The views of a scene show one set of named points, each view turned or mirrored, shifted and resized as a whole, with a little noise and some points left out.

Scene 1
View 1
(109): [ 3  1 -3  2  4 -7 -2 -1 -6  3  0 -6  1 -9  9  8  1 -6  7 -1  5  2 -8 -2
  3  4  6 -1 -4  5 -3 -2  0  0]
(261): [  6   4   0   1   8 -10  -4  12  -3  10  -3   1  -1   1   1   8  -9  -7
  -1   1  -4  -2 -10  -3  -3 -14  -1   7   0   7  -1  -2   1   0]
(194): [-4 -7  1 -1  0 -3 -6  1 -5  4  6 -5 -1 -2  5 -7  4 -4  7 -4  2 10 -8  5
 -2  0 11  1 -4  1 -4 10 -4 -7]
(262): [  0  -7  -1  -1   4 -10  -4   3  -4   7   2  -3  -3  -2   3  -2   1  -5
   5  -4   2   6 -11   2   2  -1  10   0  -2   5  -5   6  -4  -5]
(10): [-3 -2  2  0  4 -6 -3  7 -3  8  3 -1 -1 -2  2  0 -3 -6  4 -2 -2  7 -9  3
 -5 -7  3  4 -2  4 -2  6 -1 -2]
(73): [-7 -6  2  0  4 -3 -7  4 -7  5  5 -2  3  0  4 -7 -1 -2 12 -3  0 16 -4  6
 -4 -2  9  4 -3  4 -1 10 -6 -4]
(226): [ 0 -4 -1  0  0 -1 -7 -1 -7  1  5 -8  0 -3 10 -6  6 -4  7 -4  4  6 -8  3
  0  2 13  0 -5  2 -4  7 -3 -6]
(145): [-1 -1 -1  1  1 -3 -3 -3 -6  2  5 -7  0 -9 10  2  4 -6  7 -3  5  5 -8  1
  0  5  9 -3 -6  2 -3  3  0 -3]
(35): [-4 -2  1  0  7 -8 -4  8 -4  9  1  1  0 -1  0  1 -7 -4  7 -1 -3 10 -6  3
 -4 -7  3  5  0  6 -1  5 -4  0]
(50): [ -2   4   3   0   5  -6  -1   9  -2  10   2   1  -3  -2   0   7  -8 -10
  -3   0  -7   2 -10   0  -9 -14  -3   6  -1   4   1   3   3   0]
(97): [ -2   2   2   1   2   3  -8   6  -6   5   5  -4   1   0   6  -2  -1  -5
   3  -1  -4   5  -8   3  -8 -10   5   5  -4   2   1   8   1  -5]
(163): [ -1 -18  -3  -3  -3 -17   2  -7  -1   5   7  -6 -12  -7   5  -6  10  -8
   1 -10   8   4 -17   2   9   8  17  -9  -2   1 -13  10  -3  -9]
(171): [  0  -1   0   0   1  -2  -5   3  -4   4   5  -5  -2  -2   7  -2   2  -7
   1  -3   0   2 -11   2  -3  -4   7   1  -4   1  -3   7   1  -6]
(34): [ -1  -1   1   0   7 -11   0   9  -1  11   0   1  -4  -3  -1   6  -7  -8
   0  -2  -4   4 -11   0  -4 -10  -1   4   0   5  -1   2   1   0]
(65): [  2  -1  -1   0   1  -6  -3   0  -4   4   3  -6  -2  -5   7   2   2  -8
   2  -3   2   1 -11   0   0  -1   7  -1  -4   2  -4   3   2  -3]
(233): [-5 -6  2 -1  3 -5 -6  7 -3  8  5 -1 -2  1  1 -6 -3 -5  4 -3 -3 10 -8  5
 -5 -9  6  5 -1  3 -2 10 -4 -5]
(16): [ 0  6  1  2  5 -2 -4  5 -4  6  1 -2  2 -5  6  8 -5 -7  3  0 -3  3 -8  0
 -6 -7 -1  5 -4  4  2  0  3  1]
(213): [  5  -3  -4   1   1   2 -13  -1 -11  -3   3 -11   5   0  14  -9   8   1
  13  -2   8   5  -6   2   6   6  18   0  -8   3  -4   5  -6  -7]
(14): [ 1  2  0  2  3  1 -8  4 -7  3  3 -6  3 -2  8  0  0 -4  7 -1  1  5 -7  1
 -3 -4  6  4 -5  3  0  4 -1 -3]
View 2
(50): [ 13  12  -1   3  -1  -2   4  -6  11  15  -2   5  -4   6   2   2  -3  -6
   5  -4  11 -12  -1  -6   2  -5   5   7  14 -10  -5  -9  12  -6]
(145): [  0  -5  -2   2  -4 -14   1  -8  12  -7   1   5   8   0   2   8  -9   0
   1  14   2   7  12   3   4  13   1  -3  -4   1  11   1   2   4]
(10): [  9   8  -1   4   4  -7   0 -11  10   9  -2   2   5   4   1   7  -6  -8
   2   9   6  -8   4  -1   2  -3   5   5   0  -9   2  -2   6   1]
(233): [  9  11   0   6   7  -6  -1 -16   8   9  -1   2  12   4  -2  11  -7 -12
  -1  14   4 -12   0  -1  -1  -7   7   8  -6 -14   4  -1   4   8]
(213): [-12  -9 -10  -2  -1 -21  -9 -15  20  -7   0  -4  18   0   4  16 -21   5
 -11  24   0   9  11   9   6   7   1   9 -14   4  24   3  -1  13]
(65): [  5  -3  -3   1   0 -12  -1 -11  15  -2   3   3   5   3   6   4  -9  -3
   3   6   7   1   7   3   1   8   3  -1   2  -1   9  -3   6   4]
(163): [ 16 -17   0   9  19 -17  -6 -25  14 -17   9   2  19   4  12  -2  -6 -17
   8  16   4   3  12  10 -12  18   5 -22 -12  -2  14   6   0  22]
(73): [  3  10  -1   5   5  -9  -3 -13   6   7  -5   0  15   2  -4  15  -7  -8
  -6  24  -2  -6   8   1   6  -5   5   9 -15 -12   6   6  -2   4]
(194): [  2   1  -2   4   5 -10  -2 -16   9  -1   2   2  16   2  -1  13 -11  -9
  -2  19   1  -3   5   3   0   3   4   2 -12  -7  12   2   1  12]
(261): [ 10   8  -5  -1   5  -8  -4  -7  20  17  -4  -3  -8   7  10  -3  -7  -2
   2  -6  14 -10   1  -1   6  -9   4  13  18  -7  -4  -9  14  -8]
(97): [  0  11  -4   1  -5  -5   3  -9  10   9  -1   5   9   3  -4  15 -12  -4
  -3   7   6  -7  -2  -4   2  -2   5  12   1  -9   8  -7   6   4]
(14): [ -4   3  -5   0  -5 -11   0  -8  13   4  -1   2   7   2   0  13 -12   1
  -4  11   5  -1   6   0   6   2   1  11  -1  -3   9  -3   5   1]
(226): [ -2  -4  -4   2   0 -14  -2 -14  13  -4   2   2  14   2   1  13 -13  -3
  -3  17   1   3   8   4   2   7   2   2 -10  -2  16   1   0  11]
(16): [ 5  8 -3  0 -4 -8  1 -5 15 10 -4  2 -3  3  3  5 -7  0  1  3  8 -4  5 -1
  7 -1  3 10  9 -4  0 -5 10 -6]
(34): [ 15   9   0   4   7  -6  -1  -9  12  12  -3   1  -4   6   6  -2  -1  -8
   6   1  10 -11   4  -2   4  -5   5   4  10  -9  -6  -4   9  -6]
(35): [ 11  11  -1   4   9  -8  -3 -10  10  13  -6  -2   3   4   2   6  -3  -7
  -1  13   5  -9   8   1   7  -8   4   8  -1 -11  -2   2   5  -5]
(262): [  9  -2  -3   4  11 -13  -6 -17  15   1   0  -3  10   4   7   3  -7  -8
   1  13   5  -3   8   4   0   1   4   1  -4  -6   7   2   4   8]
View 3
(145): [ -2  -2   1   3  -3  -4  -3   3   6   0  -2   2  -7   4  -5  -1  -7   0
   0  -2  -5  -1  -3  -3   2 -13  -1  -5  -3  -3   9  -2  -2   7]
(109): [  1  -2  -2   9  -5  -1  -2   2   6   0   1   4  -6   5  -3  -2  -5   2
   5  -2  -7   0  -5  -3  -3 -15   2  -2  -2  -4   8  -4  -2   5]
(65): [  2  -4   1   4  -3  -1  -1   1   6  -3   0  -1  -6   4  -3  -3  -4   1
   1  -2  -6  -2  -4  -1  -2 -14   0  -7  -6  -4   1  -1  -4   6]
(262): [ 3 -7 -1  3 -7 -3 -2  2 10 -2 -1 -3 -2  1 -4 -4 -2 -2  6 -2 -9 -1 -2 -3
 -1 -9 -1 -9 -8 -3 -2 -3 -3  2]
(35): [  3  -2  -2  -3  -7   3  -6   1   4   0  -2  -5   3   3  -2  -5   1  -4
   9  -2 -10   0  -5  -1  -4  -6  -2  -4  -5   1   1  -1  -3  -3]
(10): [ 3 -2  0 -2 -4  3 -4  0  2 -2 -2 -5  0  3 -2 -5  0 -3  5 -2 -8 -1 -5  1
 -4 -8 -2 -6 -7 -1 -2  1 -4  0]
(73): [-2 -3 -1 -8 -5 -3 -8  4  6  2 -5 -5  3  0 -5 -5 -2 -4  8 -5 -7  0 -4 -3
  2 -3 -7 -6 -4  2  3 -1 -2 -3]
(14): [ -1  -4  -1  -2   0   0  -5   0   2  -1  -2   1  -2   2  -3  -5  -2   2
   2  -7  -5  -2  -7  -2  -3 -10  -4  -4  -1  -1   4  -1  -2   4]
(171): [  1  -6   2  -1  -1   0  -2   0   5  -3  -2  -3  -4   2  -3  -4  -3   0
  -1  -5  -5  -3  -4   0  -1 -11  -3  -9  -6  -3  -1   1  -4   6]
(50): [  7   0   0  -1  -3  11  -2  -5  -3  -3   0  -6   0   6   3  -6   3  -2
   3   0  -8  -2  -9   6 -11 -10   1  -3  -7  -2  -5   3  -6   0]
(233): [ 1 -4  0 -7 -4  1 -5  0  4 -2 -4 -8  3  1 -3 -6  0 -4  5 -4 -8 -1 -4  0
 -2 -4 -5 -9 -8  1 -5  2 -4 -1]
(194): [ -2  -5   1  -4  -4  -6  -5   3   9  -1  -5  -4  -2   0  -6  -4  -4  -2
   3  -4  -6  -1  -1  -4   4  -7  -5 -10  -7  -1   1  -1  -2   3]
(213): [ -5 -11  -2   0   0 -11  -6   6  12  -1  -3   7  -4  -3  -9  -5  -7   4
   2 -13  -4  -1  -3 -10   5 -11  -9  -7   1  -1   7  -7   0   8]
(261): [  9  -5  -3   4  -3  11  -3  -5  -1  -4   4  -2   1   5   4  -8   3   2
   6  -3  -9  -2 -11   3 -15 -12   2  -2  -4  -2  -7  -1  -5   1]
(34): [  7  -1  -1   2  -7   9  -3  -3   1  -2   1  -6   0   6   2  -5   2  -3
   7   2 -10  -1  -7   4 -10  -9   3  -4  -8  -2  -4   1  -5  -1]
View 4
(261): [ -5  -9   5  15   3  -4 -15  19   6   8  -9  -4  -1 -12  22 -12   4   0
   6  12  -5   3  -5   0   9  -2  -1  -4   9  -3   0  -4  -4  -8]
(194): [ 13  -2   8   6   4   6 -13   1 -12  -3   4  10   1   5  -2   3   4   2
   0   8  -2  -5   7   6  -7   5   2  -2  12  -3   4   2   0   7]
(262): [  5  -1   7   7   5   9 -12   7  -6   1   3   5  -1  -1   1   1   6   1
  -2   8   1  -1   2  -1  -5  -2   3  -4  12  -3   3   1  -2   1]
(10): [  5  -6   6  10  -2   2 -16   5  -5   3  -2   3  -4  -3  11  -2   2   2
   1   6  -4  -1   5   3   3   2  -2  -3  11  -3   3  -2  -1  -1]
(163): [ 12  16   6   3   8  25 -11   1  -5   0  11   9  -7   4 -19  14  17   6
 -10   3   5   3  -4  -7 -14 -11  11  -6   8  -3   8   4   0   9]
(16): [  3 -11   5  12   3  -6 -13   9  -1   5 -10   0  -3  -6  16  -5   4  -3
  10   8  -6  -3  -1   6   7   5   2  -4  10  -1   3  -5  -1  -2]
(109): [ 3 -5  6  7 12  1 -4  6 -3  2 -8  1 -5 -5  3  6 10 -9  8  7  6 -6 -9  2
  0  2 14 -7 11  1  6 -5  0  2]
(145): [11 -3  5  6  9  2 -7  0 -6 -1 -5  7 -4  2 -3  8 10 -6  8  5  2 -8 -4  6
 -3  6 12 -5 10  0  8 -3  1  8]
(97): [ 11 -10   6  11   0  -4 -18   5  -6   2  -3   7   1   1  11  -7   3   3
   9   8 -10  -5   5  11   4   9  -3   0   9  -4   2  -1  -1   4]
(73): [ 10  -9  10   5   0   4 -12  -1 -19  -2   4   7   1   4   6   1  -5   0
  -3   7   1  -7  15   9  -5   6   0  -3  17  -1   1  -1   0   1]
(171): [ 12   1   6   9   5   4 -15   5  -2  -1   0   9  -1   3  -1   0  10   3
   6   7  -6  -2  -3   5  -3   3   3  -2   7  -4   5   1  -2   8]
(233): [  8  -6   7   8  -5   5 -19   4 -11   1   4   6   0   1  10  -4   0   6
  -3   7  -6  -1  11   5   0   2  -7  -2  13  -4   1   1  -1   0]
(213): [ 13  -5  14   4  22   1  -4   5 -15 -12   4  12  10   8 -11   2   5  -5
  10  15   4 -13  -1  11 -15  10  12  -1  12  -2   1   3  -3  13]
(35): [  1 -10   6   9  -2   2 -13   7  -9   5  -2   0  -3  -5  15  -3  -2  -1
  -2   8   0  -2   8   3   3   1  -2  -4  15  -1   0  -3  -1  -6]
(226): [ 14  -2   9   6   9   5 -10   1 -10  -5   2  11   1   6  -5   4   7   0
   6   8  -1  -8   1   8  -7   6   7  -2  10  -3   5   1  -1  10]
(14): [  8  -9   8   8   7  -4 -11   5  -7  -1  -4   6   1   0   6  -3   4  -3
  10  10  -4  -7   1   9   0   8   4  -3  10  -2   3  -2  -2   5]

Which points are out of place in each view (at most two, in the order of its rows)? Write none if all are in place.
view 1 => (16)
view 2 => none
view 3 => (35)
view 4 => (171)

Scene 2
View 1
(221): [  6  -3   5  -7   4  -8  -4   2   1   6 -16   4  -4   4  -7   2  -2  10
  -1   3  -8 -13   8   4   9   2   1   0  -4   0   3   8  -6   4]
(165): [  0  -5  13  -9  -8  -7   0  -1   1   6  -9  12   0   0  -5   3   1   4
   4  11 -11   2   4  -5  10 -10  -1   6  -3   6  17   3  -3  -6]
(49): [ 14   2   2  -6   5   0 -10   3   8   8 -15  -4  -3   8  -2  13  -2  -3
   1   5  -7 -10   8   2   3  -3  -4  -4  -3  -1   3  -2 -15   3]
(157): [  8  -4   5  -7   5  -5  -8   0   8   8 -17   1  -4   7  -4   9  -4   5
   2   5  -5 -11   9   4   7   0  -1  -3  -4   2   6   1 -13   5]
(190): [ 14   4  -1  -2   7   1 -11   6   9   6 -14  -8  -4   7  -3  11  -1  -6
   1   2  -6 -12   8   3   1  -3  -5  -6  -4   0   1  -2 -16   0]
(64): [ -1  -4   1   6  -1  -9 -14   7  10  -2  -3   0  -6   2  -9  -3   4  -9
   2   3   0  -3   5   2   3  -9  -7   4  -5  17  10   3 -13  -9]
(87): [  3   4  -2   1  -6  -8   2   6  -3   2   2   5  -3   0  -6  -6   7   0
  -8   5 -11   1  -1  -6   4  -6  -3  11   0   4   4  12   7 -11]
(104): [  5   6  -7   7  -1  -6  -7  12   5  -2   2  -3  -6   2  -9  -6   6 -11
  -6   0  -5  -5   3  -2   0  -7  -6   6  -2   9   1   8  -4 -13]
(155): [ -1  -6  -2   1  -8 -15  -3   2   3   2   3   8  -4   2  -7   1   7  -1
  -6   6   2   6  -1   0   6  -5   0  11   0  13  10   8   1  -5]
(74): [ 11   8  -3   1   3   1  -9   8   6   2  -8  -7  -6   4  -5   2   2  -9
   0   2  -9  -9   7  -1   0  -7  -7  -1  -4   2   1   1 -12  -7]
(8): [ 8 -1  0 -5 -3 -7 -5  2  4  7 -7  3 -2  5 -3  8  3  0 -4  7 -5 -1  3  0
  5 -3 -2  3  0  4  8  3 -5  1]
(235): [  8  -2   1  -9  -1 -10   5   2  -6   9 -11   8  -3   4  -5   2   1  15
 -10   5 -11 -10   4   2   9   5   5   6   0  -4   0  16   6   5]
(224): [  4  -5   1  -1   1  -9 -10   4   8   3  -8   3  -4   5  -6   3   1   1
  -1   4   1  -5   6   3   6  -2  -2   3  -3  10   7   4 -10   0]
(196): [ 10  -5   6 -10   3  -5  -6  -1   5  10 -18   3  -2   7  -3  12  -2   9
   1   7  -6 -10   9   5   9   1   1  -2  -3   0   7   1 -11   8]
View 2
(190): [ -4  -3  11  21   6   7   0 -12   4  -7  -4  -1   4 -19 -12   3   9  -2
  12 -13   5  10   1  15  -5  -3   9  -6  16   1  -6  -5   5   9]
(157): [ -3  -3   8  14   7  14   3  -2   7  -6   5  -2  13 -10 -11   5  14 -10
  26  -7  13   2   0  10  -3  -3   2   5  20   4 -16  -8  -1   8]
(49): [ -1  -5  11  20   7  10   3  -7   8  -7   0  -3   7 -16  -9   6   9  -5
  15 -11   8   8   1  13  -3  -1   8   0  18   3 -10 -10   1   8]
(155): [  7   4  -1   0  -2   5 -12   5   5   5   8  -9  19  16   7  10 -10   5
  10  10  21   2   9   4 -15  -5 -13   4  -7   5 -11  -8   8 -16]
(74): [ -3  -7   8  16   5  -1  -1 -14  -1  -9  -3  -2   2 -16  -8   7   2   3
  -3 -10   7  13   1  20 -11   5   5 -11   4   2  -5  -7   2   7]
(8): [  5   0   4  13   4   9   1  -1   9  -1   5  -8  13   2   3   9   1   0
  13   0  14   4   6   7  -6  -2   0   4   9   4 -11 -10   2  -1]
(64): [ -3  -1   2   0  -1  -2 -18  -4  -3  -7   6  -4  10  -7 -11   9  -5   2
  10  -5  17   6  -1  16 -18   3 -14 -10  -7   1 -10   0  12  -8]
(221): [ -2  -1   6   8  12  13   4  -3   2   2   6   1  15   3  -5   5  18 -13
  28   5  14  -5   4  12  -8  -9  -4   7  16   7 -15  -3 -10   6]
(196): [  1  -2   7  16   8  16   7   0  10  -4   8  -2  13  -6  -8   5  14 -11
  28  -5  15   1   1   8  -1  -2   4   9  22   6 -16 -10  -5   8]
(104): [ -3  -1   5   6   3  -6 -12 -11  -6   3  -6  -2   8   3   3   7  -5   6
  -5   6   8   9   9  16 -19  -8  -7 -11 -10   5   1   3   3  -6]
(235): [  3   2   4   8  10  13   7   0   5  11   5   0  19  19  10   5  11  -8
  21  17  15  -5  12   7  -9 -15  -5  12  12  10 -12  -4 -13   1]
(87): [  4  -1   1   5   5  -1  -4  -6  -1   8  -2  -2  13  15  12   8  -2   6
  -4  16  12   4  11  12 -18  -8  -8  -3  -6   8  -5  -3  -5  -6]
(224): [ -2   1   4   6   2   8  -8   0   4  -2   6  -5  14  -3  -8   7   3  -3
  21  -1  15   1   3   9  -9  -4  -8   1   5   2 -12  -4   6  -3]
View 3
(49): [ -6 -11 -14   5  -5 -13  -3  -1  -6   6   5  10  -6   1   3   0   4   9
   2   1   1  -5   1  -8   3 -13 -22   6   1  -6  -4  -3  -1   3]
(165): [-21 -10  10 -11 -10   2  -9  -5  18  23   1   1   6  -7 -19   8   0  20
  -1  -2   3  -6 -17  -5  21  -2  10   3   8 -11  -7  -4   0  -9]
(8): [ -8  -7  -7   3   4   1 -11  -6   9  12   3  -1  -8  -2  -7   2  10   7
  -5  -3   9 -12  -7   2  13  -5  -8   3   5  -6   0  -5   2   1]
(104): [ -2  12   7  -1   5  -7   2  -1   6  12   0  14 -12 -17 -13  -6  11 -11
  14  -2   3 -31 -13   7  -2  14  -8   2  19   2  -3 -12  14  -7]
(221): [ -5 -12   8  -3 -17  13  -5  -3   2  11  14  20  -2   3  -1   8   2   1
   8  -5  -8  -3  -5  -8  15  -5  -7   3  -3  -3  -7   5   0  -6]
(190): [ -3  -6 -13   6  -3 -16   3   1 -11   5   4  16  -9  -2   2  -2   7   6
   6   1   0 -11  -1  -6  -3 -10 -25   6   3  -5  -4  -8   2   3]
(224): [ -9  -3   5   0  -6   1   6   0   4  11   4  11  -4   2  -2  10  13   3
   8   0  -3 -12 -15   2   8  -2  -4   7   6 -14  -2  -1   6  -2]
(157): [ -8 -14  -4   2 -12  -1   0   0  -4   9  10  14  -3   7   3   8   5  10
   5  -1  -6  -1  -4  -7  10 -13 -14   5  -3 -10  -4   4   0  -1]
(155): [-12   3  16  -2   6  10  -2  -5  23  17   1  -3  -6  -4 -17  11  18  -2
   3  -4   6 -22 -22  14  16   8   9   4  13 -11   2  -3  13  -6]
(64): [-14   7   9  -3  -1 -13  15   2   4  15  -5   9  -1  -8 -10   7  15   4
  14   4  -2 -22 -24   5  -1   4  -2   6  18 -15  -3  -8  14  -5]
(74): [ -3   1  -8   1  -1 -18  -1   0  -5   9   2  15  -9 -12  -6 -10   4   2
  10   0   1 -20  -5  -4  -3   1 -18   5  11   1  -5 -13   5  -2]
(235): [  0  -9  12  -3 -10  26 -17  -8  16  14  16  12  -8   0  -6   4   3  -6
   2 -12  -2  -8  -4   1  25   4   0   0  -2   4  -4   4   3  -7]
View 4
(190): [  2   1 -10   2   8  -2 -11  -4   3  -7  11   6  -3  -4   7  -6   6   2
 -10   8 -15   9  -2  -6  16 -14  -2   0  -7   2  -5  13   8   0]
(165): [ -8  15   2   0   2  -4  -6  10 -10  -8   0  -4   8   4  11   7  -2   7
 -13   3  16  -5   6   5 -10   1  -6  -7   6  -5  -2   2   8   7]
(87): [ -4   1   8   0 -13   1   4   2  -3  -9  -7   1   9   4  14  -5   5   3
   7   1   9  -3  -3   2  -8  -3   1   6  -4  -4 -14   4  -3   9]
(49): [  2   4  -8   0   8  -4 -12   1  -2  -5  10   4  -1   0   5  -2   6   2
 -12   7  -9   6   1  -5  11 -12  -4  -1  -5   1  -4  11   9   2]
(74): [  2  -1   3  -2  -3   0  -5  -5  -1 -10   7   4  -1  -1   9  -2   5   3
  -1  10  -9   1   0  -4   8 -15  -2   0  -4   0  -9   8  -1  10]
(157): [ -4  13 -11   6  16  -5 -10   3   0  -7  11   2  -4  -4  10  -6   2   4
 -17   5  -4  11   1  -1   7  -6  -6  -5  -4   2  -1   7  16  -3]
(221): [ -6  14  -1  11  10  -3  -1   4  -3  -5  10  -3  -3   4  10 -11   6   4
 -11   5   6   8  -8   3  -2  -3  -6   1 -10   0  -5   3  13   2]
(224): [ -7  10  -3   3   4   0  -3   0   1 -11   2   4   0  -6  14  -8  -1   4
  -7   1   1   7   1   3  -2  -1  -1  -6  -2   0  -5   7   7   2]
(235): [ -7  11   0  10   1  -5   4  10  -3   0   0  -4   6   9  11 -11   9   3
  -3  -1  15   4 -10   5  -7   2  -3   9 -11  -1  -9   0  12  -3]
(104): [ -2  -4   9  -2 -12   4   3  -7   2 -14  -3   6   3  -5  14  -5   3   4
   9   4  -2   0  -2   1  -2  -8   2   1  -4  -2 -14   6  -6  13]
(196): [ -4  12 -10   7  13  -7 -10   6  -3  -4  10   1   0   2   7  -5   5   2
 -17   4   2   8  -2  -1   5  -5  -6  -1  -5   1  -2   6  16  -3]
(155): [ -9   6   0   1  -9   0   2   3  -1 -12 -12   4  11  -5  19  -5  -3   6
   1  -7  12   2   3   6 -13   7   2  -2   3  -3  -9   4   1   3]
(64): [ -7   6   4  -2  -2   4  -1  -6   2 -19  -1   7   0 -12  19  -3  -4   7
  -1   4  -4   3   5   4  -4  -3   0 -12   3  -1  -6   7  -3  13]
(8): [-3  5 -5  1  0 -3 -6  5 -3 -6 -1  4  7  0 10 -3  3  4 -7  0  4  3  2  0
 -1 -3 -2  2 -2 -1 -7  7  8  0]
View 5
(157): [-2  4  7 -7  4  5 -5  5 -5  4  3  4  5 -3 -4 -1 -3  7 -4  5 10  6 -1  3
  1  7 -5  7 -7  4  2 -2 -1  0]
(165): [  4  -6   4  10   4  -2  -1  -2  -2   9   6  -8   3 -10 -12 -11  -1   6
  -7   1  10   3  -1  -2  -1   9  -7  -4   7   2  -1  -8   5  -8]
(104): [ 12 -13  15  -4  12   5 -16  11  -6   6   3  -3  -7  -7  -9  -7   8  -2
  -4   5  10  -2   4  12   5   0  -5   1  13  19  10   0   3   1]
(87): [ 12 -12  11   0  11   2 -10   8  -6   1   8  -8 -10  -8  -8  -9   7  -4
  -2   6   8   1   1   6   3   3  -5   1  19  13   7  -3   7  -4]
(49): [ -4  -2   7  -9   4   7 -10   9  -2   5   2   0   4   2   1   1  -1   6
  -5   5   9  -1  -2   8   3   9  -6   6  -8   5   3   0  -2   6]
(155): [ 16  -7  13   7  12  -6  -4  -1 -11   0   5  -5  -8 -14 -19 -10   3   2
   3   6  13   0  -2   8  -4  -3  -9   6  17  10   6  -7   9  -6]
(221): [ 2  6  7 -8  6  4 -3  5 -6  2  5  4  3 -7 -5 -3 -1  3 -3  8  9 14  0 -2
  3  6 -2  6  1  5  2 -2  3 -6]
(64): [ 10 -12  13   3  13   4 -14   7  -7  12  -2   3   0  -9 -16  -9   2   8
  -5   0  13  -4   4  11   2  -2  -9  -1   2  16   9  -1   1  -1]
(190): [ -1  -4  10 -12   7   9 -14  12  -4   5   1   1   3   1   1   1   1   4
  -5   4   9  -2  -1  10   4   7  -6   5  -8   9   6   2  -3   6]
(235): [ 7  4  7 -5  6  0 -1  3 -7 -5 11 -4 -5 -9 -6 -3  0 -3  1 12  8 13 -2 -2
  0  5 -2  8 14  4  2 -5  7 -7]
(74): [  3 -10  11  -8   8   9 -16  13  -2   8   2  -2  -1  -1  -2  -3   4   1
  -8   3   8  -3   3  10   6   6  -5   0   1  13   7   1  -1   4]
(196): [-4  5  6 -6  3  4 -3  4 -4  2  4  2  5 -2 -3  1 -4  8 -3  6  9  7 -4  1
  0  9 -5  8 -5  0  0 -4  0  0]
(8): [ 3 -4  8 -2  7  1 -6  5 -5  2  5 -5 -2 -4 -7 -4  0  4 -1  6 10 -1 -3  6
 -1  7 -8  5  4  5  4 -4  3  0]
View 6
(221): [ -8   3   6 -11   9  -7  -8   0  -9   1   6  12   4  -1  10  -3  -1  -6
  -3   2  -1   5  -8  13   4  -3  -4  -2 -11   1   5  -4  -1   2]
(165): [-19   9   2   4  -2   1 -22   1  -4   8   8  -4   8  -7  12  -7  -7  -3
  -2  -9   5   6   0  13  -3  -8   2  -6  -5   5   8   4  -2   7]
(104): [  2   7  14   1  16   0   1   7 -14  -5   1   2  14   4   7   0  -8  12
  -4   3   1   3 -11  -3  -4  -9  17   6 -22   9 -12  -1   6  14]
(196): [ -7   0   2 -12   7  -7  -6  -4  -9   2   5  17   6  -3   4  -3   0  -9
  -4   0  -1   0  -3  11   3   3 -13  -3  -1   5  13  -3  -7  -4]
(87): [ -4   5  15   1  12   1  -5   5  -8  -1   2  -5   8  -2  14  -4  -4   3
  -1  -2   4   4 -10   4   2 -14  16   6 -21   2 -10  -7   7  13]
(49): [  1   4   5 -11  13  -3   0   0 -15   3   3  14  12   2   0   0  -8  -2
  -9   2   2  -3  -1   1  -1   8 -10  -2  -3  11  11  -4  -3   1]
(74): [  5   7  11  -6  16  -2   1   6 -18   2   2   8  14   4   3   1 -13   5
  -9   4   2   0  -2  -5  -4   4   2   0 -12  12   0  -4   3  10]
(8): [-7  1  5 -2  8  0 -4 -1 -8  1  3  4 11 -5  4 -4 -3 -1 -5 -4  3 -2 -5  6
  2 -4  2  3 -5  5  4 -3 -1  5]
(157): [ -5   3   1 -12   8  -8  -5  -2 -12   2   6  18   9   0   1  -2  -2  -5
  -5   2  -3   1  -3   9  -1   4 -12  -3  -3   6  10   0  -7  -1]
(190): [  5   4   6 -11  16  -3   4   2 -17   0   2  15  14   4  -3   1  -9   1
 -10   4   0  -2  -2  -3  -3   9  -8   0  -5  13   8  -4  -2   3]
(235): [-14   1  10 -10   8  -5  -8  -2  -4   0   5   7  -1  -6  17  -4   6  -9
   2  -2   0   4 -13  17  12 -12   1   3 -16  -7  -1  -9   1   1]
(224): [ -7   2   2  -2   6  -3  -6   0 -10  -6   6  12  12  -2   1  -3  -1   3
  -3   2  -4   2  -8  10  -4  -5   4   4  -8   7   2   5  -5   6]
(155): [-13   0   6   9   4   4  -8   0  -2  -7   3  -4  11  -8   7  -8   2   6
   0  -5   0   2 -12  12   0 -16  19  11 -10   3  -6   4   0  11]

Which points are out of place in each view (at most two, in the order of its rows)? Write none if all are in place.
view 1 => (87), (235)
view 2 => (74)
view 3 => (8)
view 4 => (190), (157)
view 5 => (155)
view 6 => (221)
